Each row is a point on a tangle of strands that fork, close into loops and nearly touch. The rows are in no order.
Points whose rows are less than 57.4 apart are linked; no others are. Some points are linked to none.
Z_554: [-27   6 -12 -64 -25 -25   4  53  32  38 -31   7  52 -31  -1  12   0 -27
  -5 -21 -11 -11  -2]
Z_690: [ -9 -11  -3   1  -1  -3  -9 -32 -22  20  50  56 -37  44  -3 -26  24  16
 -11 -13 -16  20 -35]
Z_490: [ -4  22 -31 -26  10 -20 -32  19  35  51   2  -7  22 -35  -2  23  -6 -21
   3 -32  27  -7   6]
Z_889: [ -9 -22 -22 -10 -67   8  30  10 -14  11  -8  39   6  26  37 -65   9 -13
   8  -5 -24   9 -35]
Z_920: [  3   6   3  16  15   5   2   1   1 -17 -11 -25  -1 -17   0  27  -8  -4
   4   9  12  -5  15]
Z_28: [-21 -12  15  20 -22  11  28 -21 -31   8  19  43 -13  38   2 -55  12   2
 -20  20 -41   5 -25]
Z_461: [-11  -8  15  30 -41  21  46  17  -8 -23 -29  11   7 -17  15 -35  -5 -18
  -3  33 -19 -18  -7]
Z_400: [-11  -3  -6  24 -31   2  48  23 -12   0 -36   4  20 -39  22   1 -20 -30
  14  14 -10 -12  -5]
Z_399: [-30   8  18  16   1  15   4   2   1  13   6  39 -29   2 -12 -57  40  -7
 -30  26 -17 -21 -23]
Z_271: [-16  -7  -6 -10 -11   3 -12 -17  -8  22  42  64 -38  42  -2 -38  40  12
 -17 -10 -19  10 -40]
Z_16: [ 25  -8 -38 -22  -8  -4 -24 -17  15  -3  34   5   2  27  -6  21 -11  20
  13 -26  29  30   9]
Z_926: [-29   7  39 -11  11  -6   4  -4  17  -4  17  34 -31  27 -19   4  17  20
 -35  13 -32  -9   0]
Z_62: [ 17  -9  76  31  62 -19 -11 -23 -42 -35 -21 -56  12  12 -15   8  -1  31
  -2  -4 -32   0  15]
Z_597: [  0   0 -23  -6  -3  -2 -21  -7   2  19  25  22 -33  12   3 -22  12   6
   2 -15  21   7  -8]
Z_814: [-36   6  15   3 -15   3  14   9  13  12   0  41 -21   8   3 -40  27  -5
 -28  13 -25 -16 -20]
Z_794: [  1   3 -46 -14 -12 -23 -17  -3  -1  55  14   9   3  -1  20   5 -19 -17
  16 -35  14  14  -6]
Z_856: [  2 -16  47  29  17  16   9 -22 -49 -33   2  -6  -9  22 -31 -39  10  16
 -13  28 -19   1   6]
Z_307: [-18  -8  63  16  -2  -6  52 -12 -16 -20 -12  11   1  15   1  -1 -23   9
 -24  32 -62  -7   9]
Z_933: [ 23  -5  -4  -1   6   9 -12   5  10 -39  -9 -43  18  11  -5  56 -10  10
   4  13   7   6  31]
Z_58: [  9   1 -39   0  -4 -17 -14 -18  -6  38  20   1  -6   6  16  12 -25  -8
  17 -27  19  19   1]
Z_548: [ 22 -25  -6  -3 -28  26  11   4  -4 -56  -4  -8   2  25  -8   6  -1  16
   6  15   9  11  20]
Z_793: [-35  21  30  29  33 -13  15 -15 -14  21   4  15 -25 -19   1  -3   4  -4
 -16   8 -20 -12 -17]
Z_708: [-18  22  25  40  47 -11  -4 -24 -23  26  12   0 -33 -22  -3  -8   0  -6
  -4   2   0  -9 -15]
Z_205: [-12   6   0  18   7   4   2  -4 -10   4   2   6 -27 -10   1 -22   9  -5
  -4   9  10  -6  -3]
Z_705: [  9   6   1  24  19 -21  -2 -26 -18   2  -2 -34  11   4   4  48 -44  -1
  16  -3  -4  16  16]
Z_347: [ 12  22  27  27  55 -13 -42 -40  -5  19  32 -15 -39  11 -18   4  -8  11
   2 -13  14   1  -6]
Z_482: [-12  19 -16 -15  15   5   3  35  35  11 -28 -13  35 -68   1  33  13 -17
   5  -7  20 -26   4]
Z_390: [-32  -4  -5 -46 -45 -24  27  21  16  39  -9  39  20  26  27  10 -10 -10
 -12 -23 -48   7 -13]
Z_909: [ 13   7   3  24  24  -7  -6 -15  -8 -11  -8 -41   8  -8   2  44 -27   0
  13   5   7   6  17]
Z_844: [ 55  -3 -25   4  14  11 -42 -29   8 -26  22 -45   6  23  -5  28 -17  15
  24  -5  37  21  20]
Z_281: [  9  -4 -33  -4 -27   5  11  42   6   2 -42 -11  36 -54   8   3  -6 -33
  23   0  20 -15   6]
Z_53: [ 18 -11 -50  -9 -28 -15  -9   6  -1  20  -1 -11  30  -6   4  26 -31 -16
  20 -19  15  16  17]
Z_643: [ 41 -10 -35   2  -3   9 -24 -16  -1 -19  13 -26   2  11  -1  15 -16   7
  23  -3  37  18  20]
Z_219: [ 18  15  39  32  58 -10 -23 -30 -17 -15  -2 -54  -4   0  -6  29 -17  12
   9  -2   2   2   8]
Z_398: [-22  31  35  -2  51 -11 -13  -2  32   5   8   1 -24 -14 -16  42  11  12
 -23  -1  -6 -16   6]
Z_100: [ 41  13  24  20  49 -10 -47 -48  -6 -13  20 -55  -5  30 -10  25 -23  21
  19 -13  15  17   9]
Z_613: [ -1  25  14  19  43 -13 -32 -26   4  26  29  -2 -38   1  -8  10  -5   3
  -3 -14  14  -1  -8]
Z_148: [ -1 -17   0 -11 -12 -13  18 -27 -14 -17  27  15  -4  45  -3  23 -21  28
   1  -9 -15  33   4]
Z_85: [  0  29  54  18  80 -16 -12 -22   8  -9  -5 -46   3 -21  -7  57  -7  18
  -3  -2 -13 -10   5]
Z_230: [-13  -9  33   7  -2  21   7 -13 -11 -23  19  30 -22  33 -29 -38  24  20
 -29  27 -20  -3  -4]
Z_988: [-16   7  67  29  51   5  -1 -17 -29 -13   1  -1 -18   0 -38 -25  23  14
 -30  26 -25 -14  -2]
Z_344: [ -3 -24  37  19 -11   5  33 -29 -46 -28  13  13  -5  42 -15 -29 -13  20
 -10  20 -37  16  -1]
Z_368: [-25  -2 -11 -51 -47  -8  10  39  22  24 -22  26  15   7  17 -31  11 -15
  -3 -16 -10  -2 -21]
Z_179: [ -3  11  33  42  47  10 -13 -20 -35   0   7  -6 -31 -18 -23 -38  20   1
 -11  21   6 -13  -6]
Z_757: [  6   1   0  32  24 -10 -14 -38 -38  21  31   1 -37  13   2 -23 -11   3
   9  -5   7  14 -10]
Z_858: [  7   4  -3 -20  12 -11 -21 -11  26 -10  16 -16   6  27 -13  60 -17  20
  -6  -8   1  14  27]
Z_684: [ -7 -17 -37 -19 -57 -15  24  26 -16  30 -22  17  25  -1  28 -16 -18 -29
  21 -16 -11  10 -13]
Z_251: [ 21  30  33  33  67 -11 -31 -35  -1   3   6 -52  -7 -10  -5  32 -17   5
  10  -9  13  -3   2]
Z_141: [-15  22  12  43  45 -12  20 -20 -20  21  -8 -17  -1 -50  14  23 -21 -12
  13   1   1  -8 -11]
Z_283: [ 26 -12 -23  22  -1  -4  -5 -33 -31   0  20 -12 -16  12   8  -6 -27   6
  24  -6  18  25   4]
Z_434: [ 16 -27 -34  -8 -34  10  12 -14 -20 -16  25  29 -12  28   9 -35   5  13
  12  -6  15  27 -11]
Z_911: [ 23  15  27  25  52 -18 -43 -53 -13  14  37 -22 -31  27 -18   4 -20  18
  10 -22   9  14  -6]
Z_614: [ 16   0  61  32  61 -16 -19 -29 -32 -26  -9 -56   1   9 -11  16  -9  24
   4  -3 -15   2  10]
Z_68: [-20 -11  16  -8 -49  11  37  10  12 -12  -4  35   0  27  12 -32   1   5
 -20  17 -35  -5  -9]
Z_566: [-12   5  22  37   8  28  36  10 -10 -28 -29  -4   0 -48   3 -22  17 -14
  -3  34  -1 -29  -6]
Z_725: [-36   5  17  -3  -8 -15  20  -7  -1  22  15  38 -24  28  10  -2   2   3
 -23  -2 -40   2 -13]
Z_436: [ -1 -10  -7 -24 -52   8  28  47  24 -20 -39   4  37 -15   4   9 -11 -17
   2   8  -9 -14  14]
Z_189: [ -7 -12 -13 -46 -63  -1  19  55  23   2 -41   9  43 -12   6 -14  -6 -22
   5  -3  -5  -9  -1]
Z_737: [-13  19 -24 -26   7 -12 -11  33  30  35 -19  -8  32 -58   1  19   4 -25
   4 -20  25 -17   1]
Z_739: [-22  13   6 -16  12 -24   6   1  24  16   3   4   3   3  -1  53 -19   5
 -15  -9 -17   2  21]
Z_234: [-37  15  34  29  15  12  12  -6 -10  20   7  40 -25  -5 -16 -53  38  -9
 -37  34 -31 -23 -29]
Z_868: [ 23  -3 -53 -22 -18 -13 -29  28  16  27 -11 -25  50 -42  -6  20 -16 -32
  19 -20  28  -3  21]
Z_624: [  5 -15  61  18  27   0  14 -17 -34 -44 -11 -26   0  23 -19   1  -5  24
 -12  19 -33   2  18]
Z_341: [-33  -1   4  17 -31  -5  39  -1 -15  23  -6  32  -9  11  28 -30  -2 -18
 -11   6 -37  -3 -24]
Z_976: [ 14  -6 -15   4 -17  29   7  38  13 -36 -35 -22  14 -33   3   4  13 -15
   8  19  26 -20  18]
Z_402: [-15  17  56  36  62   3 -12 -22 -27   3   8  -1 -28 -16 -31 -23  23   8
 -21  18  -9 -18 -11]
Z_660: [  1 -17   4 -10 -34  13  24  13   9 -38 -12   4   5  18  -2  12  -8   8
  -6  13  -9   2  19]
Z_899: [ 26  13  31  23  63  24 -22   3   0 -43 -14 -70   7 -22   0  38  19   8
   2  18  20 -18   7]
Z_787: [-10   4  -7 -23   1 -10 -17  -4  23  11  26  24 -23  26 -10  19   5  19
 -11 -18   5   8   2]
Z_243: [ 15 -15 -16 -25 -27  -3   6  20  21 -27 -15 -16  43   8  -9  64 -21   1
  -2   5 -13   7  39]
Z_584: [ -4 -13  46  34   3  26  22 -15 -41 -30  -3   3  -7  15 -26 -51  11   6
 -20  42 -24  -6   2]
Z_542: [-45  17  16   6  -1  -6  20  10  13  30  -6  39 -17 -11  15 -27  23 -15
 -24   5 -26 -21 -29]
Z_622: [  3   7   8   2  10  24  23  34  24 -38 -36 -24  26 -45   3  44  13 -10
  -1  22   4 -26  15]
Z_340: [ 15  -6 -30   1 -20  17   4  38   9 -15 -37 -17  22 -45   6   2   4 -25
  18   9  30 -15  12]
Z_483: [-12  14  17  28  27  27  25  14   4 -27 -26 -14   2 -60   4   2  23  -8
   0  25  12 -32  -5]
Z_484: [ 22   7  29  16  50  22  -4  15   4 -49 -22 -63  16 -23   3  54  16   6
  -1  24   8 -18  13]
Z_602: [ -6  12 -26 -19   0 -12 -23  13  25  30   3   2  -1 -11   2  14  -3  -8
   1 -23  24  -1   7]
Z_514: [  3 -25 -22  14 -49   7  33   1 -28  -9  -8  15   0  12  18 -27 -17 -10
  16   8  -6  12  -4]
Z_992: [ 22   0 -20  22  12  -3 -18 -31 -21  14  24 -10 -28   6   6 -11 -18   2
  19  -8  26  14   2]
Z_169: [ 10  15  -2  25  31  14   3   7   6 -15 -19 -35  13 -49   5  35   1 -11
  12  10  22 -16   9]
Z_798: [-11  -2  16  37 -16  25  39  13 -13 -25 -28   2   1 -33   9 -33   8 -17
  -3  36  -6 -23  -7]
Z_317: [-20   8  64   3  31   4  17  -3   6 -27  -3   7 -17   6 -22   2  17  18
 -36  31 -36 -18  11]
Z_766: [ -9   0 -21 -25 -18  -1 -10  22  23   6  -5  12  -6  -1   0  -7  11  -1
  -2 -11  20  -3   6]
Z_707: [ 47  -1 -52  -9  -2   3 -37 -17   8  20  29  -5 -19   0   7 -18  -7   6
  25 -20  48  15   6]
Z_995: [-10  -5 -14   6 -43   2  41  38   0   6 -47   8  31 -42  21 -12 -12 -34
  17   7  -5 -16 -10]
Z_35: [-15 -15  35  22 -11   6  30 -28 -43  -7  17  28 -11  37 -12 -42  -2  11
 -20  24 -42  10 -12]
Z_921: [ 39   9 -55 -15  -1 -10 -39   5  18  50   8 -21  16 -35   9  -4 -16 -25
  26 -27  45   1  12]
Z_289: [-15   6  73  15  46   7   3 -10 -12 -29  -2  -4 -17   6 -36 -10  23  21
 -34  27 -30 -17   7]
Z_620: [ -7 -14  29   8  -7   3  27 -15 -18 -30   5   4  -9  30  -8  -1 -12  17
 -12  18 -29   8  12]
Z_562: [ 29 -21 -22   0 -16  27  -6   5  -2 -47  -2 -19  -3  11  -5  -1   5  11
  13  13  28   7  22]
Z_599: [ 45   2 -12  -1  23   3 -42 -38   7 -18  36 -28  -8  33 -12  24 -15  26
  19 -13  33  24  12]
Z_905: [-23  13 -19 -49  -5 -25  -5  43  29  44 -24  -3  55 -54  -5  25  -2 -29
  -1 -27   3 -15   0]
Z_63: [ 35 -14 -41 -15  -7   0 -20 -26  -1  -6  41  13 -10  27   1  -2  -4  24
  19 -24  34  36  -4]
Z_335: [ 20 -28 -51 -43 -52   2   1  17   0  -2   2  20  16  14  10 -28   2   3
  22 -21  26  22  -5]
Z_409: [  2 -21 -41  -5 -53 -15  25  17 -19  21 -17  10  25   0  21   4 -31 -26
  23 -13  -6  15  -1]
Z_20: [  0  -2 -52 -38 -24 -29 -20  15  -2  67   3   6  25  -9  18  -2 -16 -27
  18 -44  11  14  -8]
Z_786: [ -6  -5 -24 -17 -40  -2  23  50   6  14 -47   1  40 -49  13 -12  -6 -38
  19  -2   8 -15  -8]
Z_510: [ -2  18   5  25  36  21   4   7   7 -15 -17 -25  -3 -56   4  11  16  -9
   6  14  27 -24   2]
Z_415: [-18  -6  -7 -57 -62  -4  19  54  22  16 -40  16  37  -3  16 -36   1 -23
   5  -8 -13  -8 -21]
Z_441: [-30  16  23  -8  14  -4   0   7  24   2   5  23 -28   2 -12   6  19   9
 -28   5 -10 -13   0]
Z_724: [ 10  -6 -37  -3 -15 -13  -9 -10  -2  16  11  -6  11   9   5  27 -29  -3
  16 -19  13  20  14]
Z_908: [ 22 -14 -21 -13 -21  10  -3  18  14 -37 -13 -26  28   9  -7  48 -12   4
   6  10   7   7  35]
Z_365: [ 34   5 -57 -13  -7 -13 -38  14  17  42  -2 -30  43 -45   2  13 -21 -34
  24 -26  35  -1  17]
Z_438: [-29  18   9  -9   5  -1  31  30  34   4 -30   8  20 -50   9  25   7 -11
  -9   4  -7 -26  -1]
Z_159: [-29  12   1 -22   1 -30  19  12  27  30  -7  14  17 -10   8  52 -19  -7
 -17 -10 -26  -2  14]
Z_272: [  8 -17  85  27  51  -8   6 -16 -44 -41 -23 -39  11  15 -25  -5   5  29
 -15  12 -44  -5  18]
Z_236: [ -6  14  -1  -3  17  19  14  34  31 -18 -32 -18  30 -63   1  39  17 -12
   2  10  16 -30   9]
Z_57: [  3 -13  -3   2  -1  17 -13 -21 -16  -7  38  40 -37  30 -23 -51  34  20
 -13  11   7   8 -17]
Z_936: [ -5  21  50   9  62   9  -2   2  14 -32 -12 -33  -5 -23  -9  41  18  15
 -17  16  -6 -22  11]
Z_859: [  5   0  -4   8   1  18   2  15   7 -30 -17 -19  -2 -15  -1   9   7  -4
   1  16  19 -10  18]
Z_657: [  4  25  59  13  81  -4 -22 -12   9 -24  -7 -49  -2 -14 -11  50  10  22
 -12   4  -7 -16   7]
Z_125: [ -3 -10 -33 -51 -37  -9 -11  40  28  11 -16   0  38  -6 -10  15  -4 -11
   3 -20  14   2  18]
Z_52: [ 34   3  -1   5  23   9 -31  -8  11 -32   0 -57  17  14  -5  56 -11  12
   9   8  17   7  27]
Z_407: [-30  -4   5 -16 -33   5  10   0  10  19  17  60 -18  40  13 -48  35   3
 -25  -3 -40   0 -39]
Z_98: [-27   2 -16   3 -21  -3   9   9  -9  36  -4  34 -20   0  28 -55  25 -20
  -4  -3 -11  -8 -31]
Z_990: [ -9  10 -27  10  -4  -2  15  22  -2  28 -27   1   6 -61  22 -20   4 -31
  19  -4  22 -16 -14]
Z_275: [ -7   0 -13   3  -4   1  -2   1   1   6   3   9 -20   0   3  -9   3  -2
   0  -2  14   0   4]
Z_644: [ 24  19  21  12  62  13  -9   8  16 -34 -18 -72  36 -36   6  82   9   6
   4  20   6 -19   7]
Z_431: [  2 -11 -36  -9 -17  -5  -8 -20 -22  30  35  41 -29  29  23 -31  11   4
  11 -27   2  25 -28]
Z_528: [ -5 -12  19   5   0  24  -7 -17 -16 -12  33  44 -29  35 -37 -56  39  20
 -28  25 -12   1 -18]
Z_712: [ 11  -8 -11  -5  -3  20 -18  -4   2 -25  18  10 -27  17 -13 -25  21  18
  -1   5  27   4   8]
Z_640: [-20  -4  23  19 -56  19  50  22   9  -9 -29  26  16  -8  27 -49  -6 -17
 -14  30 -39 -20 -21]
Z_700: [ 30 -21 -42 -13 -14   2  -9 -26 -16  -4  43  27 -17  26   7 -21   1  21
  19 -21  28  35 -12]
Z_418: [ 28  11  41  23  64  17 -35  -8  -4 -41  -3 -64  -7  -2 -11  22  21  17
  -3  11  17 -12  10]
Z_345: [ 13 -23 -43 -24 -51   6   7  20  -1  -6 -11  11  11   6  10 -22  -3  -6
  20  -8  21  11   2]
Z_872: [ -5 -14 -18 -18 -36  16   4  12   8 -11   4  33 -16  18   3 -53  27   6
  -5   4   9   0 -11]
Z_132: [-17  12 -21   1  -6   3  23  35   8  21 -40   3  20 -72  20 -19  11 -30
  19   0  19 -25 -19]
Z_47: [ -5   6 -39  -8 -13 -12   1  23  -5  45 -21   4   5 -43  25 -23   0 -31
  19 -16  22  -8 -12]
Z_930: [ 14 -14 -49 -46 -34 -14 -26  37  18  19 -12 -14  51 -20 -13  14 -10 -21
  13 -24  22   2  20]
Z_371: [ 41   4  14   7  39  15 -40  -9   6 -45   1 -68   7  21  -6  45   3  20
   5  10  19   3  21]
Z_974: [ -6 -11  16  -9 -13   6  17  -1   8 -34   1   6  -8  25  -8  11  -3  17
 -13  12 -15   3  17]
Z_413: [ 36   3  22  12  45  20 -42 -11   0 -46   6 -57 -10  17 -13  21  15  21
   1  11  25  -2  17]
Z_223: [ -6   9  25  44  41   0  -1 -26 -35   4   5 -15 -26 -19  -6 -19  -1  -3
   0  11   4  -5  -6]
Z_470: [ 30   4 -28 -18   9  -2 -38 -22  25  -1  36  -9  -1  28 -12  32 -13  22
   9 -23  31  23  13]
Z_241: [  2  -7 -19 -41 -24  -8  -1  33  37 -11 -16  -9  44  -4 -13  57 -11  -3
 -11  -3  -8  -2  38]
Z_213: [-16   0  46  40   8  28  26 -11 -34 -11  -4  15  -5  -2 -24 -63  22  -4
 -29  50 -27 -17 -10]
Z_316: [ 13 -16 -23 -18 -22  21 -11   7  10 -24  12  18 -21  15  -8 -36  26  15
   2   4  30   5   4]
Z_258: [-15  -6   6 -26 -48   3  33  33  30 -12 -27  18  20   2   9   4  -7  -4
 -12   8 -22 -11   9]
Z_369: [-18  -2  33  34   0   3  42  -9 -29 -15 -15   0  -4  -7   3 -11 -13  -7
  -7  25 -28  -7   0]
Z_972: [ 15  26  -5  12  36 -14 -37 -32  15  29  29 -18 -19   4  -3  28 -21   0
   8 -19  24   6   4]
Z_346: [-18   7  11  20  12  14  -1  -1  -5  -2   4  17 -32  -9 -10 -40  28  -3
 -17  21   5 -17  -7]
Z_51: [-12 -13 -30 -33 -42  -5   8  11   2  19   4  35  -2  25  18 -23   8  -2
   5 -22  -2  15 -18]
Z_686: [-21  26  16 -12  30  -7 -19   7  39   7   7   8 -24  -7 -15  30  13   8
 -21  -6   8 -13   6]
Z_444: [-37  19  -5 -14  -8  -4  35  38  22  32 -42  17  27 -66  22 -12  13 -27
   8  -6  -4 -28 -31]
Z_391: [-19 -11 -22 -45 -51  -7  11  25  10  23 -10  34   8  22  23 -35  12  -9
   3 -21 -11   7 -25]
Z_765: [ -7 -13 -30 -25 -29  -4  -1  -6  -7  21  26  48 -18  35  21 -33  21   7
   4 -28  -4  20 -31]
Z_420: [ 16  15 -25   7  16 -21 -29 -30   8  40  31 -13  -5   8   5  30 -33  -6
  14 -29  21  17   4]
Z_93: [-19 -13  -4 -11 -69   8  33  23   6   8 -18  36  11  19  34 -62   4 -15
  -5   5 -32  -5 -33]
Z_606: [-21  -7  16  10 -67  15  45  20  10   3 -21  33  16   8  35 -62  -2 -16
 -18  23 -47 -14 -33]
Z_139: [ 19  25  -9   1  33  -9 -35 -15  31  10  11 -40  18  -5  -7  62 -20  -2
   3 -10  19   2  22]
Z_653: [ 30 -21 -11  24  -1   2  -2 -35 -41 -27  16 -19  -9  23  -2  -5 -25  16
  27   2  13  28   7]
Z_39: [  1 -17  45   8  11   0  17 -20 -23 -43   0 -12  -6  35 -16   9 -10  27
 -10  16 -29  11  17]
Z_832: [-29  -8   7  -5 -46   9  23  -1   1  20  12  58  -6  43  27 -60  23  -5
 -25   3 -56   0 -43]
Z_731: [ -7  -8 -15 -36 -18  -3  -6   3  23  -7  22  29  -9  33  -8  12   7  23
  -7 -16   6  15   4]
Z_131: [  0  -1  -1   7  14  14 -30 -16  -8  10  34  36 -50  15 -23 -48  38  12
 -15   9  13  -3 -18]
Z_861: [ 18  26  21  17  62   0 -15  -7  16 -16 -11 -64  30 -31   3  77  -8   3
   8   8   5 -12  10]
Z_601: [-22   6  40  39  25  15   7 -18 -37  12   9  26 -21   1 -29 -59  29  -3
 -29  40 -24 -13 -19]
Z_741: [ -2  -3 -14  32 -21  -7  40  13 -22   2 -33  -7  25 -37  17  23 -32 -30
  21   8  -8  -3   2]
Z_129: [-15  30  35   4  58   6  -7   5  29 -14  -5 -18 -10 -33 -10  43  19  10
 -18   7   4 -25   8]
Z_114: [ -6 -14 -38 -35 -55 -12  14  37 -10  34 -31  12  30 -11  25 -30 -10 -35
  22 -18   1   4 -19]
Z_164: [ 13 -21 -33   5 -42  10  16  11 -16 -11 -13   4   0  -2  15 -23  -9 -11
  20   5  14   6   5]
Z_645: [-41  21  15  18  17 -10  12  -3  -1  33   3  27 -26 -17  10 -14  15 -12
 -18   3 -15 -14 -22]
Z_343: [ 22   4 -32  -9   5   3 -37  -9  13  17  27   9 -34   4   0 -20   9   7
  10 -17  40   4   0]
Z_939: [-24 -11   6  15 -44  15  32 -10 -20  18  13  51  -6  37  26 -66  17 -10
 -21  14 -54   2 -40]
Z_520: [  4  -4  12   3  12  13 -13 -11  -2 -27  16  -2 -26  20 -19  -6  13  20
  -6   8  11   3  12]
Z_551: [ 26 -19   4  12  13  -2  -9 -42 -33 -30  29 -12 -13  39 -12  -2 -15  31
  14  -6   9  30   3]
Z_321: [-36  23   2  -9  11  -3  34  29  29  22 -31  11  26 -69  13  20  10 -16
   2  -5  -4 -28 -14]
Z_977: [ 36   0  27  21  45 -15 -41 -57 -22 -13  31 -35 -15  38 -19   4 -21  32
  19 -20   9  24   1]
Z_177: [  8  -5 -52 -29 -28 -19 -13  25  -6  50 -14  -2  22 -26  17 -17 -11 -31
  25 -28  21   6  -4]
Z_533: [  2  29  27  17  59 -11 -10 -14  12  -2  -5 -45  14 -27   0  67 -16   4
   2   0  -1  -8  10]
Z_903: [ -2  -5  -3 -33 -11   4  -3  15  35 -25   0   0   6  19 -12  39   2  17
 -15   0   1   4  30]
Z_104: [ -1   0 -15  27  -1 -22  14 -19 -26  19  -1 -15   5  -4  15  31 -44 -12
  18  -6  -4  16   7]
Z_582: [ 13  -5  16  -5  21  12 -23 -16   5 -41  19 -14 -20  32 -23  15  11  32
  -8   6  11   9  16]
Z_306: [ 24 -12  20  13  28 -14 -18 -49 -32 -24  30 -21 -10  45 -17   9 -21  38
  14 -13  -1  32   3]
Z_718: [  5 -11 -18 -28 -19   2  -4   6  19 -19   8   5   6  23  -8  28  -5  17
  -1  -8  11  15  20]
Z_568: [ 19   4   1  10  28   1 -39 -34  -6   8  43  10 -46  21 -17 -16   8  20
   1 -10  23  10  -8]
Z_87: [ -8 -18  -3 -10 -40  18  20   6   4 -23   2  29  -7  26   1 -32  10   9
  -8  10  -6   2  -3]
Z_536: [  8  -2  50  36  51 -18 -21 -45 -46  -4  15 -25 -19  22 -24 -13 -12  23
   3  -9 -13  13   1]
Z_46: [ 30  10 -54 -21  -1 -14 -38   2  13  58  15  -5  -4 -20  14 -17  -8 -17
  24 -34  41   4   0]
Z_252: [-10 -16 -34 -26 -59  -4  18  21 -17  35 -20  28   7  11  46 -64  10 -28
  19 -17 -17   8 -40]
Z_674: [ -1 -11 -46 -51 -45 -20  -4  36 -14  52 -23   8  26 -13  26 -36  -3 -36
  28 -29   6   8 -23]
Z_12: [ 36  26  19  19  55  -7 -48 -39  12  -1  19 -53  -6  14  -9  34 -17   9
  13 -10  22   4  10]
Z_672: [  3 -17  60  28  32   5  -2 -33 -58 -18  10  -2  -7  32 -44 -42   9  27
 -15  16 -29   9   3]
Z_27: [ 13 -20 -47  -9 -44 -14   7  23  -8  12 -16  -6  40 -12   5  22 -33 -24
  23 -12   4  11  15]
Z_301: [ -1   0 -11  22  12 -11 -12 -33 -31  32  37  20 -42  19   8 -23  -2   3
   5 -13   0  15 -20]
Z_770: [ -1  -9 -18  -1  -2  -8 -11 -32 -21  22  48  41 -35  36   7 -19   9  15
   2 -22  -3  26 -27]
Z_928: [  0  -5   0 -13 -30   6  32  39  24 -23 -39  -5  40 -27   4  38 -12 -16
  -3  14 -13 -15  21]
Z_17: [-20  -1  37  -3   0   8  10  -7   5 -18  16  31 -26  30 -23 -17  19  19
 -33  21 -27  -6  -2]
Z_362: [  8   6   2   6  24   8 -39 -20  -3   8  40  23 -51  14 -23 -28  25  16
 -10  -1  21  -1 -10]
Z_326: [ 37 -12 -31  -8  -8  22 -26   2  11 -34   5 -24  -1   9  -7  10   3  11
  15   3  40   8  23]
Z_121: [-20  -9  -9 -24 -30   7  -6  -1   6  19  27  70 -24  44   8 -60  51   7
 -18 -10 -28   6 -49]
Z_500: [ 18   1   6 -16  21   1 -29 -18  21 -32  22 -18  -5  38 -19  47  -5  34
  -4  -5   9  17  22]
Z_954: [ 12 -30 -35   5 -41   5  23 -16 -33  -5  16  26  -7  25  20 -32  -8   4
  19  -5   4  27 -13]
Z_290: [ 20   3 -28  22   1  -3   4  11  -4  -3 -23 -37  42 -41   4  55 -28 -24
  21   5   8  -3  18]
Z_984: [ -9  16   6 -16  21 -11 -31  -7  30  13  27  17 -31  18 -18  26   9  17
 -16 -17   9   1   3]
Z_331: [ -1   1  11  -2  -9  15  32  34  21 -33 -38 -14  28 -34   4  41  -2 -12
  -4  22 -10 -20  19]
Z_90: [ -9  -7 -12 -57 -38  -6   6  42  43  -4 -21   8  38   0  -9  27  -2  -4
 -11  -9  -6  -4  25]
Z_777: [-36  12  -4 -50 -22 -22  15  43  35  36 -27  18  30 -21   8  12   3 -20
 -12 -18 -15 -12  -6]
Z_88: [-25  -3  15 -14 -41  -1  38  19  19  -3 -16  27   7  10  16  -4  -7  -5
 -17  11 -32  -9   0]
Z_437: [ 44  -5 -50  -1  -6   5 -30 -10   4  10  13 -21  -2  -6   8  -1 -16  -4
  29 -12  44  14  16]
Z_722: [-38  13   2 -34 -13 -24  20  28  33  33 -16  24  15 -11  11  26  -4 -12
 -17 -14 -24 -11   2]
Z_96: [ -1  -1 -15  37  -3 -18  26 -10 -30  12 -16 -19  15 -22  16  33 -43 -21
  23   3  -6  10   5]
Z_621: [-10  14  -2 -23  12 -21 -14   0  35  10  11  -3   7  10 -11  61 -15  11
 -14 -12  -6   5  24]

A piece is all that can be reached along the links. How many separate loops has the piece of each point below (a circle has one, a figure eight two, a Y none), and how many tips (points with one link)?
Z_992 => loops 4, tips 4
Z_528 => loops 0, tips 3
Z_281 => loops 1, tips 1

How many points has the smallest loop of links through each point below? Write none if it is on no loop.
Z_705 => 13
Z_58 => 11
Z_413 => none
Z_461 => none

A fork is a point with three links, a tip a point with one. Leave the first point through the second and follow the links. Name the first fork or tip that comes.
Z_434; Z_700 => Z_643
Z_551; Z_653 => Z_770
Z_340; Z_281 => Z_920
Z_500; Z_858 => Z_737
Z_899; Z_484 => Z_686
Z_614; Z_62 => Z_620
Z_624; Z_272 => Z_977
Z_700; Z_434 => Z_335
Z_51; Z_391 => Z_436
